A landscape with many valleys, sampled at points; each row gives a point and its height.
A ball rolls from a point to the lowest of its 2 nearest points, and stops where none of them is lower. Distance is the straight distance between rows; heights are no part of it.
dilo: [ 92 112  83  59 130 148 164 130  99 103 119  98 101 194  97 154  64 138
 125 123  72  98 110 127 146 140  59]  height 180
lipi: [ 98 127 118 174 144 113 141 137 114  92 143 135 113  95 125 133 195 149
 155 109 106 123 131 154 117  44 135]  height 517
suve: [ 92  70 115 147 148 105 110 149 108  88 141 129 168 147 113 148 150  77
 158 103 163 102 132 113 114 127 115]  height 704
pozim: [ 68  51 107  73 136 135 128 104 101  90 161 135 147 223  96 152 105  79
 137  98 160 116 128  79 148 143  96]  height 669
Purak: [143 102 135  32 137 113 137 151 159 115 114 105 124 181  80 157 112 133
 178 140 116 128 138 149 150 185 142]  height 788
roze: [150 130 128 150 126 104 181  99 113 170 123 144 116 102 160 102 186 116
 135 135  75 146 131 103  88  87 111]  height 489
gele: [117 111  84 143 124 109 152 146  93 121 124 117 128 137 131 148 143 105
 142 119  79 100 121 123  96 112  58]  height 765
raso: [136 115  85 104  90 122 171  56 101 183 139 158 112 156 163 109 110 132
 105 124 129 193 115 120  87 138  97]  height 47
suv: [151 142 136 102 122 145 179  96 151 148 124 121 118 124 120 114 145 152
 138 136 124 169 132 144 131 127 146]  height 724
mep: [118  78 133 119 154  83 126 167 124 107 143 123 149 146 111 162 162  97
 185 117 133 118 135 135 128 147 135]  height 734
vuf: [126 169 136 150 135 164  75 150 157 118 132 125 147  78 122 133 108 159
  77 126 170 111 122 145 150  95 177]  height 904
bofo: [139 119 122 145 121  76 139 169 145 112 134 130 105 118 131 139 186 100
 157 139  41 112 153 156 110 111  97]  height 640
pil: [200 154 124 140 103 150  95 133 138 183 108 119 148 112 126  91  84 107
  78 137 144 112 102  97  86 174 128]  height 380
ditug: [139 117 160 174 162 134 138 145 125 171  95 114 159  68 131 125 152 131
 163 112 153  93 100  75 118 112 156]  height 501
dopum: [124 153 139 161 129 113 115 138 152 119 151 148 111  74 142 117 191 134
  97 144 102 138 153 169 133  70 149]  height 915
bupo: [118 174 103 102 107 175 132 126 148  48  96 103 109 172 111 107  41 137
  97 139  94  91 137 134 133 131  82]  height 314
sedop: [ 91 129 137 105 134 132 108 101 120  27 128 143 101 161 118 127 103 168
 159 118 163 156 125 171 168 105 164]  height 912
Sazos: [ 90  94  77  93 110 159 164 101  74 147 138 123 123 183 117 149  82 134
 116 107 117 142  98  97 117 140  63]  height 831
dirok: [143 155 161 175 136 112  88 175 173 146 136 146 116  45 143 131 195 127
  97 158  86  94 150 143 137  87 155]  height 877
silil: [113  66  97 120 139 110 151 132  79 163 143 135 153 152 133 164 140  92
 156 108 120 122 114  75 109 154  81]  height 598
toset: [188 174 174 158 131 127 110 129 172 192 128 139 112  59 148  93 150 127
  62 164 109 130 141 122 137 127 177]  height 631
kizor: [148 124 182 148 151 112 131 153 149 175 118 116 150  87 147 138 161 124
 158 132 158 137 127 122 154 175 179]  height 505
detom: [137 172 117 169 121 149  68 129 118  88 149 142 127 112 120 104 112 153
  70 134 141 108 132 141 100  76 126]  height 865
gelo: [ 91 153 140 117 138 150  98 114 143  16 123 137  92 129 122 138  93 185
 149 117 139 136 126 172 198  80 185]  height 905
pekip: [110 132 186 141 169 108 107 128 165 189 145 108 141  90 169 146 148 120
 107 127 207 172 151 154 183 184 192]  height 418
tir: [130  82 165 157 181 104 159 131  91 181 115 123 160 104 133 136 178 110
 193 108 160  99 109  53 119 120 149]  height 534
Suz: [156 153 141 181 144 154  71 153 133 164 126 128 153  68 127 102 118 144
  78 121 162  70 104  96  80  89 142]  height 382
kan: [149 143 104 118 102 137  82 152 121 128 118 117 151 153 127 125  70  94
  69 147 139 107 113 130  97 172  78]  height 278
leku: [108 103  99  32 134 150 153  94  78 127 150 132 105 206  76 146 111 157
 163 113 131 147 132 119 138 123 110]  height 111
pif: [125 134 120 127 135 101  97 170 151  68 114 116 133 121 115 132 136 115
 132 133 101 112 135 171 126 117 123]  height 490
dedom: [113 130 112  84 137 111 119 155 151  36 104 104 116 156  99 131 102 129
 146 126 101 115 124 160 143 126 119]  height 431
felo: [120 146 111 128  86 175 118  75  98  65 120 143 105 179 123 109  58 156
 123 124 145 145 117 138 121 113 104]  height 861
gaz: [125 172 116 116 114 175 130 117 168  36 105 121 106 149  96 101  70 156
 113 138  94 115 154 143 146 108 122]  height 373
Biseb: [ 98 130 146 116 134 118 135  93 135 118 152 138 122 134 143 124 143 157
 127 128 194 195 144 187 149 129 174]  height 357
Pagek: [170 142 182 166 119  78 114 167 141 187 109 137 143  92 166 122 166 130
 166 155 128 120 125  98 150 192 171]  height 539
fuve: [127 131  92 146 112 123 180  85  94 128 144 150 106 134 144 115 167 137
 134 123  91 154 134 127  94  78  92]  height 412
keku: [141 186 122 149 111 197 125 116 173  84 123 134 119 115  95  91  79 158
  89 131 110 116 156 128 135  96 139]  height 433
ditut: [110 145 211 157 177  94 120 127 158 221 127  86 116  72 199 150 159 137
 118 121 166 178 147 128 194 173 191]  height 448
fige: [185 131 118 107  86 107 148 118 149 195 115 144 125 135 156 124 113 113
 118 164  72 145 132 113 112 201  89]  height 574
suseg: [122 161  97 126 111 141  97 155 109  88 116 105 134 159 135 121  67 102
  70 146 106  71 125 143 105 134  58]  height 173
zodi: [ 99 161 133 158 139 141  87 140 144 101 144 132 128  79 140 149 142 164
  94 122 164 131 133 171 173  70 180]  height 916
ked: [161 122 165  96 112  90 181 152 177 162 146 131  79 137 133 132 192 124
 189 163  27 139 171 135 133 153 138]  height 716
Vozu: [119 157 146 166 107 148 152  48 115 110 161 175  69 120 151 106 147 175
 129 134 134 192 155 178 147  73 159]  height 330
Fop: [ 69  88  85  37 146 149 144 127  64 110 140 110 101 218  78 161  71 134
 139 103  98 104 108 108 156 136  68]  height 109
viba: [ 40  49  87  87 139 122 135 102  61  97 173 147 124 223 117 161  97  96
 129  93 137 126 118  95 143 130  72]  height 655
nifil: [101 103 102  82 117 112 131 110 114  86 129 133 126 180 121 136 106 130
 138 125 147 158 126 150 120 139 110]  height 830
soz: [118 157  99 172 126 126  79 138  91  75 140 137 124 128 130 110 123 127
  83 132 122  90 132 146  83  71  83]  height 835
koz: [183 139 153 125 102 110 169 136 166 173 115 142 109 116 145 115 165 115
 152 165  46 137 154 111 129 165 123]  height 670
kimo: [100 131  94 127 133 108 110 178 108  64 106  96 131 156 129 145  91  92
 120 125  93  63 118 147 115 125  62]  height 293
sipeg: [118 107  86  96 110 126 152 114 106 128 129 125 129 164 126 144 107 121
 125 127 113 147 118 129 110 144  78]  height 809
voko: [132 141 140 136 143 171 131 160 162 113 108  98 157  83  96 141 127 155
 144 116 136 109 118 124 148 115 164]  height 871
Tolav: [190 130 120 153 115  95  92 119  96 202 132 146 137 116 164 100 131  94
  74 147 141 131 108 101  68 152 113]  height 381
tasag: [ 98 126  94  89 142 102 137 162 123  45 109  93  99 176 112 146  92 111
 144 117  75  86 118 152 134 120  78]  height 375
Botuz: [131 106 153 153 147  80 113 180 140 130 133 132 145  98 137 152 187 111
 177 131 126 120 134 149 132 144 152]  height 766
bevu: [196 150 140 128  92 110 160 114 167 193 115 161 104 117 157  94 139  98
 106 180  50 147 159 104 109 175 109]  height 625
silaz: [ 73  42  88 111 134 118 148 103  72 147 174 148 153 185 130 160 124  84
 130  96 140 133 115  77 118 141  73]  height 632
Gaka: [171 130 141 163 128  98 113 130 112 188 115 143 148  89 162 108 154 104
 122 139 138 128 109 102  88 138 132]  height 458
Bebi: [154 118 129  86 116 129 132 150 160 117 105 111 145 145 101 142 112 126
 151 140 116 133 129 143 134 179 126]  height 808
zuna: [ 96 121  91  95  96 168 154  81  77  90 128 133  96 202 112 137  66 157
 135 116 120 143 113 120 129 117  76]  height 847
ropu: [167 156 128 166 121 167  98 130 133 173 111 117 151  89 125  85  91 129
  82 111 168 103  96  92  83 123 154]  height 285
Voza: [123 151 127 158  99 144 162  58 127  85 152 188  64 145 133  96 144 154
 126 148  98 178 182 164 130  73 126]  height 270
bazi: [164 151 164 160 118 111 116 173 179 143 120 136 120  71 133 122 182 119
 132 160  66 104 152 137 141 130 146]  height 839
Nukoz: [129  90 135  36 148 107 153 127 133 148 147 121 126 184 100 159 139 132
 184 137 133 150 147 146 136 169 145]  height 769
dekiv: [103 160 128 154 140 180 112 158 165  79 118 109 141  79 103 147 113 175
 129 102 130  90 128 136 161  64 170]  height 887
nez: [108 138  92  70 103 171 152 122 131  85  96  96 113 190 103 132  41 138
 110 133  98 105 114 123 136 151  68]  height 251
tifa: [121 133  94 126 101 135 187  61 108 105 150 167  72 165 130 111 145 151
 135 135  81 168 161 145 115  83  90]  height 345
tul: [140 151 153 132 132 145 141 115 155 157 124 118 134  85 136 116 141 145
 114 130 161 164 122 151 148 131 173]  height 696
basar: [121 121 208 159 183  89 142 140 133 201 125  98 133  85 175 143 177 130
 167 124 160 146 135 107 176 168 189]  height 476
Suto: [ 82  58 119 112 149 124 125 119 106  75 157 128 161 191  94 149 134  76
 155  94 175 104 134  94 136 124 121]  height 683
suk: [105 164 148 171 144 130 111 137 151 147 144 134 108  51 159 144 183 153
  90 128 133 127 143 159 166  55 174]  height 933
Nug: [137 111 140  81 148 132 169 123 125 145 137 111 133 144 104 143 157 142
 173 124 142 154 130 135 136 137 155]  height 749
konus: [ 94 137 168 116 153 107 118 117 163 150 151 117 128 107 161 141 152 142
 112 134 196 190 154 196 173 157 185]  height 390
Gebo: [135 141 105 139 101 164 107 134 116 122 114 114 156 145 115 113  76 111
  95 117 156 113 107 110  90 136  96]  height 352
dipup: [147 117 109 156 117  79 121 177 116 136 120 130 128 121 143 149 161  96
 148 139  63  92 130 132 103 144  72]  height 709
zak: [150 137 125 122 111 177 140 118 140 136 110 110 156 129 103 113  92 133
 123 116 170 144 103 111 114 149 146]  height 415
litig: [149 169 174 149 139 135 116 134 173 189 122 115 125  56 156 124 148 140
  86 142 142 147 129 142 168 133 187]  height 671
kelad: [100 130 103  80  99 123 120  82 114  55 111 148  90 193 135 116  77 153
 120 139 131 152 130 164 128 135 103]  height 848
kes: [106 134  83 154 116 127 122 133  86  87 128 125 129 145 133 130 119 116
 118 118 111 103 122 137  93  90  68]  height 802
Bisef: [ 76 106 158 141 151 140 118  94 132 103 161 129 150 134 126 133 131 123
 123 104 240 164 144 146 178 134 184]  height 302
nese: [147 120 100 143 106 114 159  68  82 192 132 150 128 130 170  89 125 112
 107 114 151 174  98  96  73 115 121]  height 160
fatag: [186 168 193 169 118  92  98 159 159 198 116 138 122  66 169 106 168 132
 114 170 105 118 133 116 152 163 179]  height 579
Lito: [153 126 157 190 153 134  85 165 135 182  95 126 166  58 135 111 129 125
 131 123 166  66  97  72 103 123 150]  height 459
vav: [113 124 103  38 128 135 162  86 109  90 138 134  67 207  78 135 117 174
 166 127  89 139 151 154 142 100 113]  height 182
rut: [164 172 127 136 106 188 133 108 170 137 113 118 134 104 108  90  86 151
  91 127 147 136 122 128 124 128 158]  height 464
magep: [ 80 103 153 162 169 151 132 115 119 123 148 117 157 106 117 143 151 128
 140  91 224 132 130 114 166 112 179]  height 324
sodon: [175 143 156 116 118 146 137 152 175 147 101 108 148 106 109 130 127 135
 151 145 119 129 122 127 147 180 155]  height 828
guda: [123 136 129 135 131  84 114 173 171  70 134 127 103 110 118 125 171 109
 132 139  55 115 157 184 132  92 127]  height 561
taku: [ 80 102 146 116 139 120 142  66 111 110 172 149 127 169 140 126 138 142
 143 117 228 193 148 164 147 134 171]  height 328
muta: [102 115 113 166 147 134 136 132  97 100 131 127 142 110 115 132 164 141
 161 100 145 114 115 121 100  71 124]  height 465
safub: [161 159 155 151 135 164 141 150 175 154  98 107 146  64 116 121 136 146
 132 130 110 107 119 109 140 123 162]  height 852
Sut: [139  80 126 140 148 117 162 130  80 182 112 129 155 126 130 143 146 103
 176 106 129 103 100  39  99 134 106]  height 562
fofed: [160 143 139 176 137 105 146  96 106 191 109 139 126  75 169  78 162 117
 107 134 114 130 111  94  81  79 136]  height 532
pumaf: [ 98 156 137 126 138 171 125 136 159  61 127 113 118 107 101 147 113 181
 141 113 139 125 129 158 192  80 183]  height 898
Rup: [150 154 129 141 125 136  66 154 141 111 128 125 154 103 119 116 118 127
  80 142 152 117 124 147 112 127 138]  height 891
Misub: [164  99 126 106  97 111 113 138 141 174 119 141 161 152 137 136 100  93
 131 146 150 144 121 105 121 228 116]  height 483
leke: [ 89  79  89   8 150 138 139 118  79 153 158 131 109 211  75 162  94 134
 155 112 100 126 130 111 148 150  85]  height 42
zuk: [ 92 107 137 163 154 150 107 142 127 104 129 123 174 102 107 135 134 119
 138  98 202 105 117 110 133 107 159]  height 353
gara: [148 116  87 153 107 115 128 102  80 192 126 142 139 125 166 108 114  93
  87 118 129 135  94  87  67 133  80]  height 269
vopem: [105 128 117 170 137 141  89 156 111  91 121 124 161 105 114 125 130 128
 128 106 162  95 118 124  97  90 122]  height 407
kepa: [173 119 118 130  93  89 119 145 121 183 119 147 146 136 160 140 123 103
 138 153 103 130 119 103 112 210  95]  height 526
daneb: [162 132 150 136 112  85 112 169 160 139 128 136 127 108 146 134 174 114
 152 160  88 132 142 160 126 163 135]  height 801
lor: [184 133 142 134 110 129 105 136 143 183 107 129 159 114 135 110 104 102
 111 141 170 137 109 108 116 196 151]  height 440

For each start below, name the point where the ball stops.
vuf: suseg
bofo: suseg
suk: ropu
safub: Bisef
koz: ropu
basar: Bisef
suve: ropu
keku: leke
